A landscape with many peaks, sampled at points; each row gives a point and its height.
From any point a climber steps to the highest of the 2 points nearest to it. It stops when none of these is higher. Distance is the straight distance between rows; heights are no part of it.
z124 (h 347): [-30  -8   0 -14 -27 -31  25 -11  -4  14 -30   8 -25  37  33  18  10 -26
  12 -16   6]
z91 (h 299): [-46 -12 -11  -2  18 -32  58   8   3 -31 -43  16  -2  -4  -8  -3   5  -4
   7   5  32]
z815 (h 528): [ 11  38 -17  26  13  36  -7   4 -16  27  39   6  36  17  17  16   2  14
  17   5  29]
z736 (h 183): [-12 -53  11  -8 -18   0 -10   1  -4  38  31 -40 -32  62  12  -2  10 -22
 -40 -39   9]
z412 (h 852): [ 43  17   0 -41  15  63 -13 -31  13 -40   2  -1  13 -11  -4  58  26  23
  64   6   4]
z188 (h 786): [ 23   5   9  -1 -32   6 -10  -4   9  -8 -20  -7   6 -58 -51   5 -42  -6
  18  -5  -4]
z508 (h 406): [ 24 -43  24  63   9 -35 -20  58 -33  18 -15 -47 -52 -19  -3 -14 -13 -12
 -77 -28  30]
z295 (h 533): [  7 -22   0 -22 -30 -34 -11   5   3   1  -6   5 -28   9   7 -33 -13 -15
 -34  32 -18]
z642 (h 527): [  6   8 -49  18 -16  19 -62   3 -27  -7  57 -27  12  33   5   7  21  22
  -1  18 -16]
z680 (h 416): [ -7  -2 -17  18 -37  21  27 -10  17 -16 -10 -16 -29  -5  -8  -6 -22 -14
  30  27 -23]
z987 (h 250): [-33 -33  -7  23 -24 -36  25  20  23  -8 -24  -9  28  13  18   3  13   5
 -21 -16  -3]
z320 (h 123): [ 26 -16 -28 -12  -4 -39 -41  13 -17  40  44 -13 -15  17   7 -18  17  15
  -8 -32   7]
z708 (h 688): [-34   2  -2  16  22 -18   9  10 -23  32  -1  18 -39 -27 -28 -32  -2 -10
  19  10   5]
z244 (h 831): [ -3   5  15  -5   0  17 -20   3 -15  44  10  56  -8 -14 -28 -16 -29  -1
   8  -7 -13]
z553 (h 531): [-21   5  12  13  38  20  25  -3  -8   8  45  40  37   2  12   7 -14   0
 -16  11  13]
z492 (h 168): [ 10  42 -13  -2   7 -13  13  11 -12  14  -1   5 -13 -10  -7 -30 -31  34
  -4  -1  -1]
z294 (h 671): [-21  19  -6   8 -12  54 -36   0 -19  23  28   1 -10  35  21  31  42  -2
  27  31 -23]
z481 (h 645): [-10  10  30   1  -1 -26  21 -21 -13  11 -25  25 -29 -16 -42 -39   3   2
  -2  27  22]
z175 (h 612): [ 28 -23  38  14   0   5   5 -11  49 -10 -28  14  29   5 -10 -10  10  -7
  11  -3 -32]
z144 (h 877): [-20   1  -7  34  -7  34 -19 -18   0  24 -10 -21   4  56  16  10  30  -2
  20  -5 -15]
z473 (h 364): [-16 -22  -9  39 -31  12  15  32  16   2 -17 -36 -22  -7 -17  -9 -38 -26
   0   7  -9]
z136 (h 116): [ -2 -50   8  17 -30  -5  -6  13  -8  27  25 -10 -41  47  30  10 -12 -12
 -25 -58 -30]
z710 (h 436): [ 33 -14 -16 -12  -2 -38 -21 -19  -9  33  17 -16 -48  17  18 -21 -10   8
  -9  28 -23]
z519 (h 381): [-10   6 -12 -43  14  20  24  -2  27 -10  -1  -2   7 -14  39  33  38  -3
  28  24 -12]
z32 (h 696): [ 24  20 -25  -4   0  -2 -21 -36  -8 -22  19  -3  20   2   4  26  16  29
  21  15 -11]
z343 (h 727): [  9 -28   4   3   7  -1 -37  15 -17  70  -2  25 -12 -13  -7 -31   3 -17
  -1 -16   6]
z291 (h 18): [ 24  18  39  36  -9 -41   5  20 -16  13 -21   2 -16 -28 -14 -17 -36  -9
 -30  -6  19]
z228 (h 682): [ -9 -12  17  18 -22  -5 -16  -3 -11  15 -18  25 -36 -45 -24 -33 -11   2
 -19  35 -47]
z750 (h 532): [ -1  36 -25   7  24  32 -55   9 -39  17   9  -7  -4  45  21  11  48   2
  33  20   0]
z302 (h 463): [-28 -35   7 -23  23   1  19  -6  36 -17  -7  10  13 -11   5  33   7  -3
  14   6 -27]
z8 (h 413): [-17  30 -20 -16  48  -4 -23   8 -29  16  12   4  -8  51  23 -13  30 -18
   9   3  12]
z443 (h 296): [-12 -25 -25  25 -21   8   8   5  -8  20  15 -12  -8   5  22  17 -42 -16
  -3  -5  -5]
z398 (h 709): [-21  24  -2 -13 -21  39 -15   8  -6   5  -5  30  35   6  37  32  23 -21
   6 -19 -11]
z101 (h 642): [  0  20 -21 -50 -22 -22 -30 -22  -4  12 -10 -11 -26 -19 -12  17   5  -8
  36  -3 -24]
z511 (h 371): [ -3 -14  11  10  21  -3  50  50  23 -31 -55  -6   5 -42   4  31 -47   0
 -12   6  17]
z488 (h 702): [-14 -20  25  24   0  10   6 -32  26  -2 -22   7  18  42   8  -1  28  -3
   7   7 -29]
z210 (h 628): [  6  -5  -9 -32  12 -10 -28  15   7  50 -28  -1   5 -15 -13 -23   6  -7
   2   8   9]
z597 (h 200): [ -3  17  26 -23  20 -10  26  18  24 -42 -24  10  25 -20 -20 -31  14  13
 -17 -15   5]
z957 (h 226): [ 20  39  -7 -37  -5  12  -8 -14  -6 -20  -1  12 -16  26   9   0 -24 -22
  15   3 -15]
z991 (h 318): [-22  28   1  -2  31 -38  33   1 -17   7 -33  22   7 -16  24 -29  18  20
 -22   4  13]
z719 (h 131): [ -4 -61  29  22 -13 -17  -8  34 -12  39  18   0 -60   4  10  -3 -23 -25
 -31 -32 -19]
z161 (h 375): [  0   2  -5 -21  48  18  20 -41   0 -47   0  -4  49 -19  -3   3 -16  36
 -34  24  24]
z368 (h 35): [  6  -5   4  38  -5 -33  -7   8 -38  35 -17 -16 -16   4 -12 -34 -20 -13
 -28 -28  39]
z607 (h 726): [ 14  20 -13 -42 -29  23  -6 -13   1   5 -33  17  -7 -55  -8   7 -16   3
  25   5 -17]
z472 (h 362): [-28  29 -13 -36 -27 -24 -28 -19 -10  26  23 -28  -2  18   5   5  57  25
 -15  20  13]
z589 (h 626): [ 30 -26  33  52 -26 -29 -26  61  15 -20 -19 -23  -6 -51 -18  16 -28 -47
 -24  -6   1]
z805 (h 176): [ 19  53  35 -46  23  31  33 -23  -8 -70 -12   9  -5 -13   9 -19 -15  22
 -25 -35  11]
z241 (h 350): [ -3 -33  -5  16 -21   7 -26 -14 -12  19  72  -7   3  12  -7  17 -12 -53
   1 -18  16]
z376 (h 334): [-28  33  -2 -53  56  12  -1   2  -7  -8  13   8   8  28   8  21  21  -4
  13   9  13]
z608 (h 331): [-32 -15   1  14   6 -44  55  51   5 -21 -37  -6 -20 -31   5  25 -22 -20
 -12  14  41]
z917 (h 489): [ 11  -6   9   4  28  17  36  -1   3 -18  42  46  15 -37   3 -18 -11   7
 -12  36   6]
z605 (h 253): [-12 -34  21  -6  -8 -48   0 -19   2  32  16 -17 -31  60  -2   1   3   1
 -21 -23   4]
z16 (h 207): [ -9 -49   2  26  -9 -21   6  24  -9  21  13 -41 -53  -5  14  21 -55 -32
 -24 -14 -11]
z502 (h 490): [ 13  32  -8  -1 -16  49  23  -3  18 -62  -1  29  11  25  11  -2  35  26
  36 -11 -22]
z421 (h 519): [  1  38   9  11  -2  48 -11 -14   6 -51   0   8  27  56 -13   2  46  44
  17   7 -17]
z143 (h 554): [  4  38 -17  -4 -13  47 -21  -5  10 -49  20  -5  45  19 -24 -19  17  17
  -3  12  -7]
z106 (h 588): [ 25  13  -6 -19 -16  33  17  -6  21 -46  12   2  27 -14 -25 -29  -9   2
  -5  26  15]
z746 (h 617): [ 10  11  18  -5 -11  11  37   2  10 -25 -27  13 -18 -20 -29 -50  -9  10
 -20  46  19]
z989 (h 291): [ -5 -26 -23  32  -9 -38 -23   4  -2 -23 -16   3  13   2 -11 -26  23 -34
  20 -28  -9]
z226 (h 414): [ -3 -11  13  12  14  16  53  -9  22 -30 -18  -2  23 -19   2  28 -45  18
  -9   2   1]
z246 (h 279): [-26  28 -10 -52  26   2   4   4   6 -14 -11 -15 -15  10  -3   2  -5 -32
  22   1  -1]
z530 (h 723): [ 18  43   4  -1  31  49   3 -15 -17 -53  16  22  26 -14  48  43  48  37
  23   7 -11]
z768 (h 305): [  7 -19 -28 -20  16 -13 -16  -1  -3  51  -3 -18 -38  24  46   4  12 -11
  13  12 -14]
z839 (h 802): [ 20  10   1 -48   4   0 -32 -54   9   0   2  -3   4 -19  -6  25  33  38
  12  37 -25]
z494 (h 695): [-10 -15   3 -10 -18   5 -18   6   4  66 -10 -22  29  21  13   7  10 -17
 -20 -23  39]
z532 (h 400): [-28  -1 -19  -8 -44 -33  12 -17 -19  12 -22  13 -12 -19  18  16  -5  -7
  -1  -9   4]
z904 (h 573): [-44 -14 -21  -9   8   0   9   4  -5   8 -11  21  23   7  49  19  11 -19
 -13   6  -5]
z594 (h 404): [  8  13  -2 -30  43  60  29  -7  15 -44  23  11  33  -9 -16   5 -19  58
  -6   3  21]
z298 (h 815): [ -8   7   7 -12 -25  13 -17  11  13  34   1   8  47 -11   3  17  -1   6
 -13 -26  -4]
z878 (h 549): [  0  19 -22 -14 -18 -10 -41 -27 -21  33  -6 -23  -8   8 -13  13  17 -27
  43 -23  20]
z307 (h 87): [ 24 -36 -33   6   7  -4 -34   8 -41  55  21 -13 -23  36  10 -46  36   6
 -26 -45  38]
z14 (h 56): [ 22 -52 -12  47  19 -17 -23  19 -33  47 -17  -6 -14  16 -13 -56   5  -1
 -30 -35  36]
z159 (h 281): [  9 -10 -19 -29   6 -10 -12   0  27  26  -9 -13  -8   7  44  30  37 -13
  43   9 -25]
z285 (h 292): [-32 -22  -9   1   8 -35  35 -10  17 -22 -32  -4  10  44  13  10  23 -10
  14  -8  14]
z388 (h 344): [-18  20  -1 -20  29  -3  23 -32  -8   3 -14  14  33  -2   7  -5  10  34
 -30  22  31]
z585 (h 541): [ -2 -36  18   0  21  21  -5  11  36  -6 -19  13  30 -30 -28  10 -23 -10
  13  -1 -29]
z117 (h 449): [  6  -9   5  49  -5  17  38   1  17  -9   3   7  33  21 -20   0 -40  13
   1  -5  16]
z786 (h 349): [ 11 -22   2  38 -18 -47  17   9   4  -3 -11 -14 -24 -11  18  -2   4 -47
  23 -18   0]
z62 (h 785): [ 41  37  23 -26  26  48  -6 -16 -18 -71  20   3  15   7  18  71  49  37
  45   4  15]
z962 (h 484): [ -1  23   4  26  -9  39  15   1  15  26  28 -17  23  21 -11   7 -20   5
  10  -4  14]
z655 (h 191): [ 35  55  16 -32 -15   2  27 -23 -12 -39 -15  21  -5  -2  19  -7 -34  16
 -17 -13  -2]
z57 (h 425): [ 27 -12   2   0  13 -25  38 -21  10 -54  -4  27  -5 -24 -26  -9  -7  13
  25  10  10]
z897 (h 313): [ -6  17   6 -24 -11 -26 -24 -22  -4  15  16 -19 -10  62  -6  15  22  18
   0  -7   2]
z25 (h 459): [-35 -30 -24  13  -1 -34  21  19 -11  23 -40  16  -5 -35  29   2   4 -11
  -8   8  10]
z846 (h 613): [  0 -26   1  15 -30 -20 -36  20  -2  31  -5 -14 -21 -19  -7 -45   6   3
 -35   3 -34]
z379 (h 424): [ 10   7  -6   6  24  19  29   4  23 -36  31  12  38  23 -28  11 -25  28
  20 -14  16]
z729 (h 757): [ 14 -12  32  17 -26  -6   3  45  23 -20  22  -5  21 -35 -14  12 -51 -39
 -24 -15  -5]
z383 (h 221): [-14 -20  10   4  23 -35  22  32  43 -23 -19 -13  45   7 -10  -2   1  14
 -14 -25  -1]
z227 (h 184): [ 16  32   8 -13   3 -11  -3  33  10 -11 -36   2   4   3 -26 -42 -28  12
 -17 -12  -9]
z278 (h 398): [ 16  -5   4  40   6 -33  36  -3   8 -32 -32   2  -5  -4  -7  -7 -15 -12
  26  -7   4]
z549 (h 460): [  3  15 -17 -22 -30  42  33  -1  30 -50   4   2 -16  -2   7  -9  10  12
  28  18 -34]
z602 (h 658): [ -8  15 -10  25  21  45  24 -19  -1 -45  16  37  35 -26  25  -3  32  31
   9  10 -20]
z884 (h 595): [-15  41 -11  11  32  49  22  -1 -10   4  26  23  16 -16  32  -2   8   9
   9  25  -6]
z375 (h 410): [-22  16  -8 -24   3 -13 -20 -52  -7  14   1 -36  19   6 -27   2  37   2
   3  29  34]
z52 (h 840): [ 22   8  47  12 -14  -3   2  38  14 -22  -3   2  -7 -65 -55  20 -59  -3
 -16   0   1]
z277 (h 151): [ 23  23 -20  -1  -8 -32 -22  22  -8  33  20 -21  -4 -21  -6 -17 -14  18
  -2 -24  -1]
z440 (h 609): [ 20  -4 -29  18 -18 -15 -43 -16 -11 -15  42  -6   8  15  -5 -16  11  -4
   8  -1 -22]
z892 (h 593): [-16 -25  20  -4  -3  -6   5   6  22  57 -11 -21   2   2 -17  -5  -3  -3
 -12   9  19]
z483 (h 496): [ 29 -20  48  66  10 -51 -25  49 -11 -10  -9 -25 -45 -35   0   7 -31 -30
 -51  -8  -6]
z603 (h 773): [ 21   4  10 -55  19  45   7 -39  30 -14  -8  -8   0 -21 -14  27  12  27
  32  19  -4]
z657 (h 443): [  3  -9 -19  14 -32  25 -42 -10 -18   7  78 -23  11  37  13  34  -1 -10
 -11   6   1]
z648 (h 469): [-18  24   9  -2   8   3 -36 -40 -21  32  -6 -20   5  19 -27 -16  14 -25
   3  -4  15]
z339 (h 756): [-21  -2   4   8   5   0 -12 -20 -13  21  27  29 -28 -29 -20  -4  -4  10
  22   7 -41]
z272 (h 452): [  7  -9   3   1  -3 -28   7   3  -5 -28  15  27  -2 -42 -18 -13 -24  -7
 -10  16  -7]

Where does a climber stop that starts at each point below?
z608: z412
z443: z244
z594: z412
z605: z52
z278: z412
z159: z144
z768: z244
